A landscape with many valleys, sampled at points; each row gives a point and its height.
A ball rolls from a point to the lowest of its 2 nearest points, and stops where none of them is lower. Distance is the straight distance between rows; heights are no part of it.
z_992 (h 151): [ 74 111 132  81 145  96 196 125 137 160 105 155 123 118  80 185 131 121
  95 101 188 135 126 104  82 106]
z_386 (h 502): [155 117 107 139 143  96 185 138  80 129 109 119 120 138 111  94 121 130
 118 174 125  59 170 175  71  85]
z_461 (h 405): [112 133 148 142 144  92  73 125 124 119 132  65  72 147 129 137 108 171
 164 103  96 200 139 132 141 152]
z_601 (h 597): [134 108 152 156 128  93 119 101  80 155 110 143 103 140  92  65 117 159
 134 157  85 128 129 202  98  55]
z_215 (h 429): [134  63 142 170 133 173 151 105 139 168 120  90 155 156 122  92 119  69
 172 144  65  98 146 161 131 143]
z_396 (h 378): [161 156 136 119 157 116 123 151 152 158 150 136 111 171 135  90 122 112
 130 108 146 116 165 180  72 102]
z_655 (h 135): [ 94 116 118 171 141 149  87 168 185 132 148 140 111 139 152  96 127 119
 161 142 113 192 154  94 150 210]
z_760 (h 277): [ 98 129 121 186 115 137 143 160 160 125 128  90 138 151 129 135  86 123
 134 161 145 119 163 133  84 150]
z_462 (h 441): [131  98 137 178 156 142 127 151 111 137 122  77 158 167 120 130 118 120
 153 215  83 122 158 125 148 176]
z_576 (h 299): [ 72  92 122 145 156 113 183 138 103 159 108 109 134 150 131 137  84 138
 140 173 147 115 157 162  88 116]
z_87 (h 453): [155 103 120 110 111 120 149  81  60 141 121  70 167 153 133 138 146 129
 157 107 129 110  97 134 111 111]
z_608 (h 457): [126  96 101 101 132 123 235 109 148 131  85 185  87  82 144 136 132 113
 145 118 123 105 105 133 122 102]
z_946 (h 223): [164 135 153  44 129 129 164  95 110 132 144 127 159 176 151 153 167 126
  98 162 193 100 131 138 146 140]
z_253 (h 272): [117 115 129 127  97 176 127 123 138 136 125 146 121  77 142 115  94  96
 173  70 126 116  63  99 122 109]
z_990 (h 667): [145 134 137 150  70 150 181 108 157 131 108 158 136 110 121 136 166  95
 117  55 152  96 157 164  84 116]
z_646 (h 249): [111 101  87 142 103 135 156 101 114 103  95 161 175 134 109 135 179 140
  72 201 135 114 162 102 153 128]
z_476 (h 493): [127 145 120 135 122 118 154 152  79 120 134 150 129 116 119  75 112 142
 102 173 135  58 138 153 103  93]
z_169 (h 385): [100  98 131 118 102 193 200  97 132 124 101 196 128  88 133 100 152  99
 147 141 125 105 127 145 124 140]
z_982 (h 419): [ 96 134 127  77 129  69  89 119  86 169 132 110 146 171 146 102 129 154
 131  95 134 160 150 146 133 132]
z_733 (h 467): [137 125 139 136 128 144 209 132 188 118 109 179  94  86 148 163 111 111
 130 116 139 133  86 133 111 100]
z_915 (h 548): [161 144 136 102 135 121 125 155 123 150 156 169 118  74 108 111 127  96
 125  63 150  83  66 113 112  71]
z_788 (h 402): [148 113 110 143 145  39 133 121 114 112 136  81 120 148  89 158 120 178
 111 135 102 166 102 127 139  61]
z_808 (h 247): [170 146 142  56 152 133 140 127 159 125 148 118 140 175 143 143 145 117
 114 156 167 114 154 142 170 165]
z_657 (h 120): [129 172 145  70 185 107 145 151 120 108 142 154 102 139 159 171 110 182
 124 174 158 146 112 162 141 136]
z_446 (h 6): [ 80 106 149 103 144 131 117 114 114 175 128 103 149 167 162 111 113 125
 164 131 110 160 141 144 160 180]
z_484 (h 49): [113 112 169 118 123 175  91  96 113 137 132  93 132 136 157 134 136 121
 181  92 118 182 122 145 162 185]
z_282 (h 560): [132 129 107 124 156  87 140 161 134 114 142 119 124 112  77 153  78 127
 118 113 137 100  76  73 103  87]
z_214 (h 401): [157 130 159  52 111 128 159  95 100 150 122 146 169 130  84 154 183 101
  79 102 194  78  99  98 112 100]
z_149 (h 436): [ 71 132  70 120 121 108 115 130  70 124  90 155 144 113 147 137 121 160
 141 117 116 151 115  87 106 142]
z_122 (h 338): [109 150 130 151 161  97  52 169 168 105 156 110  81 128 142  94  92 162
 116 172 113 153 154 101 178 167]
z_394 (h 165): [ 98 134 128  92 101 140 158 107 110 142 101 117 156 157 140 192 131 132
 120  94 182 134 156 120  83 155]
z_506 (h 371): [107 139 123  77  96 131 147 130 121 137 120 166 146 116 117 125 116 121
  87 105 170  76 135  97 105 123]
z_690 (h 314): [ 77 117 166 188 135 154  99 162 157 145 133  75  73 122 160 113  80 119
 201 122 115 179 130 107 111 184]
z_305 (h 319): [131 160 154 124 117 139 126 163 153 107 161 181 124  72 123 116  96 142
  76 165 162  80  86 104 148  77]
z_612 (h 603): [159 143 158 133 124  88 101 127 123 143 146 160  92 131  92  85 133 168
  93 141 121 123 140 207 120  36]
z_627 (h 615): [178 115 163 113 119  92 117  98 120 148 154  86 165 197 122  86 156 140
  85 192 136  93 160 158 135  93]
z_935 (h 144): [147 155 149  75 182 122 124 148 110  99 134 119  93 140 139 195  98 177
 133 143 160 147  86 112 117 142]
z_54 (h 486): [115 122 155 125 146 123 143 156 112 165 138 139 124 141 130  51  93 118
 112 179 133  61 162 164 106 108]
z_59 (h 381): [125 160 112 136 150 131  64 165  95 128 152 186 122 117 168  48 154 150
 130 159  92 135 129 155 138 127]
z_909 (h 619): [163 102 160 107 144  89  99 103 108 162 149  74 170 181 149  81 141 136
 120 217 101 100 131 122 173 118]
z_504 (h 121): [ 85 152 149 153 118 161  94 153 176 122 131 119 104 133 158 130 127 134
 151 120 150 186 175 133 129 208]
z_382 (h 310): [126 169 110 172 105 118  92 168 177  95 133 113  84 101 144 135 107 132
 139 103 131 152 133  99 112 147]
z_520 (h 324): [169 147 130 153 117  94  72 113  80  83 139  70 108 125 123 155 143 176
 141 127  96 160  96 108 155 125]
z_492 (h 452): [122 143 124 156 117 126  60 145 145 116 129  77 124 154 128 129 117 120
 134 133 125 137 171  91 155 203]
z_882 (h 499): [177 141 178 116 133 193 127 101 169 105 150 116 102 109 145 193 145 106
 154  83 167 147 139 174 137 156]
z_89 (h 653): [102  87 108 149  96 137 174 112 130 144 107 137 154 128 104  75 148  78
 111 131 140  82 206 147 113 134]
z_792 (h 384): [ 84  72 106 113 107 111 174 111 117 132 117 158 129  74  93 126 105 122
 126 124 130 106  93  99 152  99]
z_606 (h 489): [148 143  99 157  95 137 100 123  94 109 115  90 174 161 133 138 168 122
 133 119 111 127 144 119 115 164]
z_987 (h 134): [129 162 100  81 112 105 110 115 136 121 124 199 135 111 154  81 176 115
  94  96 124 102 160 141 184 132]
z_50 (h 372): [146 157 129 159 136 128  75 193 162 113 144 102  26  89 193 123  99 130
 178 128 141 186 115 121 134 116]
z_721 (h 610): [175 134 190  84 143 113 101 107 127 162 157 123 139 182 109  88 152 132
  84 148 157 119 160 190 129  86]
z_437 (h 572): [130 126  68 187 126  86 157 147 129 100 112 104 129 117 111 168  95 133
 138 111 107 120 122 118  84  94]
z_241 (h 433): [165 135 141  97 136 123 187 101  93 116 114 154 122 118 121 169 157 144
 118 100 135 120  76 154 130  92]
z_554 (h 283): [175 138 162  94 156 116  65 141 161 143 174  90 141 162 117  89 111 107
  96 138 152  97 161 133 174 127]
z_632 (h 435): [133  86 118 182 141 179 166 134 122 155 110 101 170 159 126 121 134  93
 169 186  78 110 157 146 122 181]
z_458 (h 657): [121 112  73 170 102 129 184 147 166 131 106 149 124 122 142  81 128  77
 138 130 125  92 174 136  92 119]
z_473 (h 391): [109 166 133 108 144 140  80 153 103 122 147 171 123  93 172  81 114 146
 129 153 128 111 104 140 157 121]
z_864 (h 354): [152 128 149  91 119 187 175 116 140 129 133 186 118  82 138 121 120  98
 127 119 155  60  91 134 134 101]
z_620 (h 359): [162 153 102 154 107 106 107 109 112  67  98 122 145 113 113 181 154 173
  86 141  91 144  95  70 154 134]
z_708 (h 403): [114  93 106 113 116 183 178  88 122 124 102 144 141 122 140 142 124 100
 163 130 107 105 102 130 138 149]
z_593 (h 225): [141 150 101  82 175  60 190 126 133 125 107 133 121 179 130 203 165 145
 112 117 158 169 139 141 108 125]
z_694 (h 650): [ 76  71 161 164 104 165 173 103 140 165 131 134 141 131 106  82 128  86
 136 126 130 121 172 170 124 133]
z_511 (h 414): [119 121 125 104 163 109  95 117  94 130 140 151 131 141 149  81 146 157
 131 190  77 151 106 145 206 132]
z_567 (h 510): [162  97 114 102 150 120 194 117  93 145 124 114 137 156 109 116 125 103
 135 131 137  67 133 158 102  95]
z_917 (h 303): [130 151 144 151 120 159 163 165 191  96 147 163 128  99 122 132  88 129
  74 190 165  86 121 123 126 102]
z_824 (h 469): [194 143 129 147 112 152 149 111 130  84 126  93 154 134 110 188 125 118
 116 125 130  97 117 118 117 131]
z_485 (h 588): [ 80 100 135 196 139 103 138 132  75 140 140 108 142 125  95 112  97 165
 125 185 101 147 119 156 113  78]
z_137 (h 248): [ 64 123 139 151 111 181 107 159 130 127 127 104 138 103 145 130  55 117
 145 153 148 126 114  73  87 173]
z_756 (h 490): [166 146 164 150 123 177 144 120 179  87 129 133  91  86 143 194 131 133
 151 105 124 151 109 152 136 136]
z_111 (h 169): [ 90 132 146  71 175 126 178 138 141 150 142 137 123 148  75 158 136  89
 121 111 186 134 101 115  93 109]
z_637 (h 539): [149 120 147  94 110 121 118 105 108 145 160 156 140  88  94 116 145 115
 112  60 134 104  92 139 166  81]
z_685 (h 468): [172 132 141 133 127 135 106 120  43 129 129  40 154 150 140 142 114 141
 170 110 110  98  95 135  99 135]
z_957 (h 297): [106 154 121 171  93 146 101 150 154 123 148 130 132 102 143 102 113 117
 139  91 134 130 123 125 113 125]
z_624 (h 661): [153 146  90 173  82 134 183 138 187 128 101 160 111 124 163 120 162  81
 143  75 123 113 159 162  80 115]
z_859 (h 480): [159 135 111 196 117 138  87 141  81 110 122  65 141 139 121 129 124 131
 160 115  79 122 118 121 104 154]
z_865 (h 68): [ 88 135  87 129 117  92 119 139 162 117 125 184 123 102 137 100 127 133
 121 101 107 154 119  99 165 131]
z_976 (h 623): [114 115 166 146 147  85  83 123 100 140 147  58 162 171 127 100 114 157
 114 205 109 134 136 111 164 141]
z_239 (h 532): [138 112 153 124 120 142  95 107 139 121 169 122 138  94 104 102 111 114
 131  96 119 109  88 117 189  98]
z_797 (h 443): [213 183 107  83 155 159  87 154 144 109 147 129 119 126 166 137 117 105
 152 130 135  69 136 141 142 157]
z_234 (h 434): [111  89 140 162 110 124  95 110  81 169 125  42 200 162 129 109 134 110
 146 131 108 121 148 102 117 150]
z_32 (h 501): [199 158 157 136 127 151  86 118 130  98 155  85  70 117 130 196 148 128
 140  74 154 139 151 142 146 141]
z_381 (h 583): [ 86  92 130 172 113  87 129 127  94 158 140  89 123 115  83 113  80 150
 145 112 105 137 102 130 102  69]
z_604 (h 268): [ 84 137 120 117  94 132 159 115  91 109  95 178 149 120 126 130 159 161
  68 173 168 120 173 130 119 136]
z_336 (h 375): [146 132 129 140  93  94 132  95 109  93 103 140 147  95  98 189 140 180
  66 141 120 128  71  92 159  89]
z_849 (h 479): [ 88 131 172 132 111 139 159 150 103 181 145 132 130 133 140  69 105 112
 133 125 177  91 163 170  67 118]
z_266 (h 636): [145 143 203 148 146 166  66 138 116 136 166  89 128 140 144  95 112 138
 133 171 110 127 149 185 145 137]
z_668 (h 445): [162 129 109  87 163 129 201 118 100 123 107 165  96 106 158 152 131 131
 171 108 110 107  72 155 118  96]
z_423 (h 212): [ 86  99 147 137 107 166  89 115  96 126 111  56 167 136 129 163 104 129
 147 140 136 155 120  63 124 197]
z_464 (h 127): [ 66 104 107  99  99 162 127  84  99 137  80 122 172 143 144 190 146 146
 127 127 150 163 143  91 102 169]
z_222 (h 322): [108 121 140 195 134 142  93 161 162 147 134 110  96 131 157  71 108 116
 178 132  85 190 137 147 106 140]
z_490 (h 407): [147  98  67 139 128  86 171  95  84 136  75 109 147 158 122  90 180 125
 119 164 114  96 205 165 114 105]
z_350 (h 293): [137 103 168 167 124 159 131  91 100  87 141  83 117 102 105 180 122 163
 154 141 108 159  62 123 166 121]
z_924 (h 189): [110 164 168  69 187 155 122 152 142 129 154 109 128 129  76 155 139  79
 123 112 197 106  87  96  85 128]
z_333 (h 432): [127 120  99 129 138  56 102 106 104 126 117 120 122 167 136 122 152 179
 135 146  71 201 143 171 142 118]
z_585 (h 393): [102  78  99 131 118  70 171 122 152 138 136 150 119 113  69 109 110 121
 100 119 116 116 119 116 161  73]
z_245 (h 456): [121 131  87 146  98 121 106 125  94 134 117 170 125 101 136  59 160 119
 156  79  82 129 118 139 123 113]
z_291 (h 423): [112  46 110 183 137 155 141 102 128 161 120 121 162 141 110  91 142  82
 175 114  55 149 135 123 144 147]
z_555 (h 200): [139 161 113  77 134 101 160 118 136 120  95 133 127 167 152 217 150 148
 129  88 165 169 149 134  97 161]
z_914 (h 168): [117 138 129  92 144 131 132 129 119  91 105  99  79 127 143 217  85 176
 143 143 137 161 103  83 114 170]
z_847 (h 100): [102 146 109  98 115  96 139 125 149 135 117 221  94  79 162  74 164 136
 117 101 128 145 129 140 175 116]
z_375 (h 290): [126 119 136 205 133 153 147 147 145 110 121  53 103 144 119 161 100 129
 163 168 108 148 153 149  97 176]
z_973 (h 255): [114 149 153 106  85 147 145  82 131 138  83 200 131  66 132 179 170 169
  44 103 129 142 106 118 134 122]
z_359 (h 54): [ 85 141 106 133 153 145  74 184 101 141 124 146 150 139 167  94 104 135
 158 175 109 130 127  70 118 215]
z_853 (h 226): [122 137 146  81  86 111 128  87  99 150  99 169 140  82 117 187 157 170
  78  69 144 139  80  92 141 107]
z_426 (h 463): [124 128 106 120  98 139 102 132 131 156 138 179 111  87 151  23 150  89
 146  93 115 100 136 144 136 103]
z_625 (h 399): [105  80  90 127  93  65 141 119 130 148 125 139 145 125  71  78 134 114
  85 122 114 102 174 127 149  90]
z_429 (h 96): [ 77  86  77 155 106 158 106 114  85 133  90 125 194 148 119 159 154 143
 118 144 136 169 158  62 107 165]
z_743 (h 492): [175 143 176 147 132 118  98 126 142  94 159  81 101 116  83 176 135 130
 109  72 164 134 121 107 131 108]
z_681 (h 333): [104 137 141 111 163  85  62 161 176 151 162 119 104 135 153  66  71 133
 136 145 116 143 142 122 166 130]
z_821 (h 442): [115 122 155 164 120 132  87 126  77 162 125  99 175 171 136  79 146 121
 130 150  93 126 172 150 114 143]
z_9 (h 102): [ 92 135  97 118 112  59 161 131 139 136 103 175 113 109 131 138 137 153
 105  84 137 147 138 132 125 114]
z_130 (h 348): [ 72 125 139 183 130 146 138 157 109 126 135 157 110  98 145 105 112 154
 160 165 118 176  96 140 105 121]
z_767 (h 222): [172 124 166  65 143 142 119 110  95 116 156  95 144 132 108 165 128 147
 119 124 169 110  63  93 156 115]
z_800 (h 157): [ 89 112 117 109 131 143 128 127 103 120 103  79 137 130 130 215  75 167
 130 134 154 146 115  69  76 154]
z_455 (h 386): [140 101 136  73  87 122 176 111 114 148 107 169 151  91  71 133 153 110
  63  99 171  66 131  93 116 105]
z_55 (h 387): [121 105 157 149 143 137 133 139 200 129 154  80  82 137 128 125  75  96
 165  99 138 151 131 123 126 146]
z_417 (h 251): [153 145 104  87 148 100 198 118 135 110 100 159 129 157 131 188 142 135
  87 147 157 105 143 140 113 118]
z_786 (h 271): [136 129 154 137 131 149 129 124  98  95 143 113 128  92 106 167  84 155
 138 124 121 119  56 111 133 107]
z_2 (h 388): [135 163 101 132 119  86 115 147 135 141 132 134 131 160 147  92 128 127
 116 102 123 119 177 154  98 119]
z_735 (h 694): [163 144 108  90  98 211 129 108 129  98 103 168 156 122 157 150 167 113
 121 153 107  97 122 130 142 173]
z_275 (h 458): [ 83 155 117 153  75 112  95 110 120 114  99 148 157 127 122 166 172 154
 104  68 126 197 149 106 114 161]
z_425 (h 646): [ 97 116 184 133 120 182 128 119 154 159 150 129 129 131 149  93 110 104
 157 119 135 135 137 179 131 137]
z_906 (h 416): [164 152 182  65 131 135 160 100  90 138 135 171 142 112 108 156 191 130
  86 101 183 104 100 152 132  82]
z_67 (h 332): [131 170 142 107 198  91 147 161 197 132 148 148  87 110  79 141 160  89
  97 118 153 132 102 125 109  79]
z_238 (h 250): [136 114 149 102 123 168 111 134 179 148 162 128 127  89 121 110  89  65
 149  48 168  99  94  98 130 117]
z_428 (h 73): [ 77 118  81 134 123 166  75 149 115 136 111 145 174 140 137 128 117 132
 124 143 125 146 147  49 106 204]
z_279 (h 304): [112 141 179 186 121 186 116 164 146 140 137  60  82 136 151 143  90 121
 178 143 130 135 159 138  91 195]
z_872 (h 230): [ 88 104 152 172 142 202  83 147 100 128 127  98 155 119 128 122  92 129
 158 156 111 134 119  65 114 209]
z_346 (h 335): [110 111 105 188 133 190 138 154  95 108 116 157 124 103 140 140 117 147
 171 165  93 157  82 104  81 157]
z_775 (h 309): [162 107 147 165 129  97 125 104 120  85 146  64  99 118  94 162 124 169
 141 125  98 161  87 120 167  95]
z_469 (h 447): [174 146  91 121 123  87  96 116  92 125 114 163 112 132 142  67 163 138
 142 104  69 118 143 184 119  83]
z_762 (h 554): [157 145 104  92 170  85 151 159 131 135 148 156 116 107  78 128 128  99
 109 102 126  67  77  98 117  67]
z_703 (h 426): [ 74 131 112 106 118 106  87 123  58 154 127 137 147 127 134  82 139 150
 130 104 117 147 122 121 140 139]
z_278 (h 341): [187 168 103 149 121 135  93 136 120  61 120 105  97 108 133 175 135 154
 133 129  94 125 109  99 151 149]
z_508 (h 481): [126 163 103 151  81 156 117 120 156 103 117 158 164 137 136 140 170 110
  99 103 139 132 179 135 129 171]
z_433 (h 491): [143 128  63 161  78 138 119 106 127 108  96 141 182 161 126 141 199  99
 120 100 110 148 178 111 124 175]
z_659 (h 417): [ 99  86 106 147 137 148 142 117  90 149 102  93 153 130 137 134  96 110
 177 129  97 113 106 123 116 151]
z_71 (h 187): [109 106 102 108 104 134 106  92  74 123  98  51 175 135 137 185 114 149
 148 129 139 140  91  45 113 151]
z_583 (h 358): [128 140 122  92 169  89 106 159 140 163 155 143  82 130 157  85  93 138
 160 110 122 144 104 154 115  83]
z_344 (h 437): [202 114  86 131 105  86 167  81 100 106 120  84 158 144 126 161 170 132
 134 124 111 111  98 123 134  89]
z_705 (h 525): [145 105 122 129 135 126 103 106 126 140 145 105 147 140 117  79 113 112
 132 132  80 103 117 132 167 104]
z_964 (h 398): [133  80 159 156 149  91 111 106 165 129 134  43  59 174 105 146 103 145
 159 137  94 194 163 127 159 144]
z_693 (h 350): [147 155 127  82 193  91  78 174 177 158 171 146  69 109 134  94 120  96
 144  79 150 174 101 125 106  80]
z_194 (h 315): [125 128 110 188  96 193 128 147 136 108 117 166 142 101 139 118 140 118
 149 126 106 141 110 120  90 146]
z_595 (h 149): [ 92 113 107 178 123 137 121 131 180 103 132 168 132 137 119 132 155 131
 125 135 110 197 162 117 153 176]
z_471 (h 355): [147 160 138  78 141 154 130 148 167 136 154 155 138 128 123 130 120  81
  99 108 188  76 132 110 119 122]
z_33 (h 366): [121 143 105 107 134  69  92 167 121 160 137 171  86 101 162  38 106 144
 141 129 109 129 106 146 129  68]
z_96 (h 195): [148 131 151  55 100 118 118  86  93 126 132 124 158 124 133 180 161 155
 109  95 176 132  67  83 143 115]
z_229 (h 287): [127 137 133  91 132 142 195 139 186 109 115 189 120 109 125 153 103 128
  64 180 156  90 132 110 113 110]
z_422 (h 470): [136 166 128 169  80 133 108 117 149  85 108 139 140 124 129 179 176 153
 107  95 124 174 163 133 133 155]
z_629 (h 641): [128 117 199 162 130 209  92 120 115 154 154 124 148 125 150  84 147 118
 162 137 100 131 140 198 129 154]
z_101 (h 685): [149 148 142  90  86 212 136  90 131 116 102 165 156 105 156 162 159 104
 115  93 147  95 128 138 126 145]
z_916 (h 400): [139 127  65 126 112  86 163 117  95 135  87 133 128 154 137  93 155 117
 133 101 110 107 193 164  91 123]
z_995 (h 406): [148 112  67 132  98  55 113 114 161 134 131 141 139 129  93  78 142 101
 104  75  82 112 148 114 169  90]
z_645 (h 130): [113 120 131 101 135  67 181 131 136 163 127 171 107 109  75 145 155 127
  96  75 159 140 133 139 103  84]
z_558 (h 228): [117  85 107 155 104 139 152  92 121 108 123 108 172 139 106 140 141 122
 113 181 122 118 130 109 173 132]
z_665 (h 261): [160 154 147  50 194 130 119 150 187 133 165 131 109 166 128 134 141  83
 119 117 174 136 162 136 155 152]
z_771 (h 337): [122 139 167  67 137 178 138 135 137 124 153 191 125  91 139 124 104 125
  98 156 174  77  97 133 159 116]
z_352 (h 327): [125 133 115 166 138 117  55 169 189 153 141 121 104 131 160  41  99  99
 155 133  87 151 147 129 134 135]
z_812 (h 379): [158 138 153 152 154 135 129 173 201 115 155  96  35 114 161 146  95 115
 168 119 157 160 128 136 126 124]
z_150 (h 418): [152 169  68 126 126 142 133 173 120 136 114 135 136 152 189 109 122 105
 158 140 118  87 163 152  82 178]
z_860 (h 307): [156 151 132 126 159 109 151 167 202 108 161 136 121 157  98 132 119 109
  73 160 156 102 165 142 137 111]
z_77 (h 592): [ 97  91 153 178 153 132 144 125  80 158 127 131 126 143 116  75 116 145
 141 198  87 126 134 185 110  99]
z_863 (h 482): [179 152 157 146 132 135 146 141 130 106 142  97 135 134  93 174 128 122
 118  86 159 115 111 146  80  98]
z_52 (h 269): [114 148 130  65 138 116 188 122 177 109 112 179 125 150 139 176 130 139
  72 170 176 125 157 128 139 144]
z_472 (h 422): [146 133 125 148 150 128  76 121  99 120 138 129 118 147 137  99 152 162
 153 151  64 178 121 174 158 130]
z_857 (h 155): [132 177 145  69 137 103 146 120  66 110 115 161 128 140 163 173 151 195
 110 146 159 154 112 164 130 121]
z_553 (h 323): [153 172  95 131 128  76  86 166 170  91 138 121  98 107 137 144  98 145
 111 102 128 127 130  81 146 132]
z_284 (h 411): [ 94 141 127 116 144  75  66 127 119 161 124  97 110 162 152 108 103 170
 166  81 100 202 147 151 115 139]
z_927 (h 374): [113 135 107 131 128  91  89 146 111 136 134 191  98  99 130  19 143 157
 117 157  87 130 135 152 147  78]
z_838 (h 199): [128 117 116 111 105 114 177  87 144 109  98 183 138 115 132 142 172 131
 104 128 115 136 133 140 182 129]
z_126 (h 675): [159 137 155 119  81 154 147  88 134 124 116 137 160 132 112 175 160 102
 100  50 161 108 125 134 112 115]
z_719 (h 471): [ 88 131 155 113  93 145  99 138 105 179 149 143 125 113 143  43 127 108
 136  86 148  99 151 157 111 124]
z_314 (h 632): [113 160 181 160 134 142  97 147 101 115 148  94 125 138 134 134 104 165
 129 164 138 147 131 163 124 154]
z_355 (h 477): [155 160 163 121 135 161 173 113 173 121  99 184  95  85 162 203 145 149
 106  99 144 149  93 147 116 114]
z_588 (h 415): [154  86  83 163 106 108 130  86  97 144 110 101 172 179 118  85 200 111
 124 161  90 132 172 135 137 124]
z_376 (h 408): [132 143  54 132 131 114 169 154 103 127  88 166 112 144 172  77 158 114
 157 146  95  99 186 167  87 154]
z_332 (h 342): [172 165 146 114 180 101 118 155 205 145 154 159  81  94 135 138 155  93
 128  70 152 158 107 136 112  79]
z_272 (h 364): [119 141 132 181 141 153  72 194 157 107 152 126  69  92 177  86 105 136
 163 165 110 184 100 100 151 141]
z_401 (h 439): [142 122  72 120 125  62 106  93  95 133  96 154 115 153 134  92 177 151
 152  94  60 176 140 166 139  96]
z_265 (h 213): [160 147 171  77 189 189 106 149 127 127 160  93 111 125 110 151 108  84
 148 114 180  86 100  96 114 150]
z_123 (h 404): [ 99 137 134  89 143 138 113 121 116 107 142 181 133 106 141 113 121 160
 116 174 121 130  95 118 194 135]
z_841 (h 427): [ 66  67  91 163 129 118 116 104  76 178 102  67 183 153 128 123 124 107
 169 115 109 137 148 104 108 136]
z_874 (h 273): [165 148 144  91 168 119  70 147 170 119 169  93  85 149 133 129 113 115
 122 110 156 128 167 115 178 163]
z_718 (h 321): [143 178 128 113 167  95 168 157 186 123 135 157 122 139  73 159 156  89
  68 121 171  95 131 111  99 101]
z_306 (h 566): [120 136  76 159 128  70 169 169 111 122 110 134 129 105  98 158  94 135
 102 125 143  82 116  95  62  73]
z_270 (h 334): [155 165  86 145 154  85  72 183 179  86 149 106  90 136 134 105  88 138
 115 172 101 108 150  97 166 152]
z_704 (h 286): [ 75 112 121 144 120 129 176 124 104 139 106 131 158 140 125 135 117 135
  94 177 165 117 183 157 103 138]
z_246 (h 425): [190 141  93 153  95 101 137  99 114 103 114 130 143 119 115 138 178 123
 114  90  83 106 101 131 163  88]
z_852 (h 234): [120 125 119 133 103 138 164  67 142 105  76 197 135  85 131 184 180 163
  67 133  91 163 105 100 166 127]
z_559 (h 446): [123 127 148 162 129 123  92 140 103 136 124  42 135 172 130 145 134 145
 146 187 120 156 169 102 144 211]
z_956 (h 170): [153 131 119 110 115 148 137 106 175 105 133 184 136 122 138 118 170 107
 102 128 115 114 135 155 208 127]
z_642 (h 394): [137  95 173 130 163 114 135 122 185 127 154  59  75 174  96 155  94 123
 135 126 138 160 155 143 146 139]
z_133 (h 296): [ 91  99 148 136  93 165 173  96 117 143 125 139 119  93 132 142 115 115
 180  62 126 146  83 148 105 115]
z_753 (h 232): [135 120 154  76 171 151 109 151 141 140 166 110 123 108 110 120  71  94
 151  89 159  91  73  84 143 122]
z_424 (h 92): [104 158 175 144 110 192  73 121 114 111 135 110 120 127 159 150 148 150
 162 112 152 185 149 155 125 200]
z_502 (h 420): [139  60  63 175 138 139 131 112  97 151 115 138 167 157 114  78 168 103
 143 139  70 137 169 115 141 149]
z_180 (h 578): [ 91 102  72 183 125  76 145 132 109 125 117 114 117  94 111 137  95 149
 173  92  83 164  90 114 100  89]
z_420 (h 518): [180  88 133 105 150 103 142 103 120 163 134  82 145 181 106 100 116 106
 140 125 110 103 119 148 123  84]
z_57 (h 246): [179 131 159 102 170 146 111 131  63 107 153  72 124 123 112 159  96 138
 149 129 134  85  38 100 134 100]
z_295 (h 607): [154 134 158 107 144  89  93 128 167 146 169 142 120 154  85  77 123 140
  80 146 141 124 159 181 138  68]
z_40 (h 188): [ 65  71 107 174  96 161 162  93 170 113 106 141 152  88  77 169 117 118
 106 154 117 162 127  83 140 126]
z_351 (h 448): [105 134 104 125  97 108 102 108 113 109 104 118 147 124 137 165 131 149
 139  81 133 168 111  94 133 147]
z_764 (h 627): [ 99 111 176 162 149 123 120 119  77 125 136  56 147 153 120 148  95 168
 137 194 122 150 118 131 137 140]
z_22 (h 389): [158 146 119 133 137  56 150 122  98 104 128 133 130 114  99 181 137 178
  85 127 122 126  78 118 147  63]
z_921 (h 431): [175 201 113  98 124 170  99 178 131 114 122 124 128 129 179 154 109 122
 151 131 148  84 146 139  82 181]
z_600 (h 32): [ 87 124 143 115 156 147  99 152 123 160 123 109 159 163 168 108 110 118
 158 178 106 133 154 115 148 215]
z_345 (h 192): [120 143 144  58 121 139 151 104  92 122 122 139 149 150 164 158 150 148
 124 146 159 128 115 148 146 143]
z_923 (h 167): [ 86  85 108 189 113 179 160 129 181 102 115 181 131 108 108 162 138 137
 123 162 111 201 132  92 117 164]
z_662 (h 413): [165 137  87 134 106  89 138 114 180 117 125 152 121 105 117 125 146 108
 110  57  88 117 125 117 167 102]
z_143 (h 295): [141 148 138 139 130 129 106 143 156 119 158 119 141 156 120 104 114 117
  93 168 135 101 166 146 159 134]
z_216 (h 207): [ 94  56 126 143 104 154 169  70 154 120 112  96 168 123  85 178 114 117
 119 159 140 137 108  98 169 117]
z_734 (h 262): [ 73 130 111 141 107 183 125 144 151 119 107  99 146 139 142 163  77 130
 122 168 148 131 160  82  73 179]
z_48 (h 455): [209 143 144 110 143 175 118 130 142  94 146  95 128 137 131 155 114 108
 127 154 141  78 122 130 153 147]
z_720 (h 370): [ 96  87 142 106  87 166 185 102 155 130 119 189 126  84 103 109 119 101
 106 124 151  86 121 125 145 110]
z_994 (h 357): [ 91 127 142 157 146 151 119 173 155 131 151 156  92 103 177  70 111 137
 161 188 115 185  95 138 155 119]
z_494 (h 368): [134 152 140  82 174 135 140 165 166 163 160 148 113 151 115  97 135  71
 131 106 179  96 132 148  80 109]

Where does a ball stop that starts at each point below?
z_821: z_446
z_22: z_96
z_149: z_957
z_122: z_800
z_756: z_471
z_721: z_657
z_606: z_446
z_133: z_865
z_704: z_446
z_624: z_657
z_54: z_657
z_927: z_657

Call two points neighbours if one is among the 2 nearest of the other. Go from one point of each pair to the other, from neighbour to neighbour, staying as low as possible. Name the highest point that can't be avoided.
z_957 / z_865: z_708
z_957 / z_800: z_122
z_800 / z_446: z_576
z_916 / z_657: z_492
z_657 / z_800: z_914
z_865 / z_96: z_973
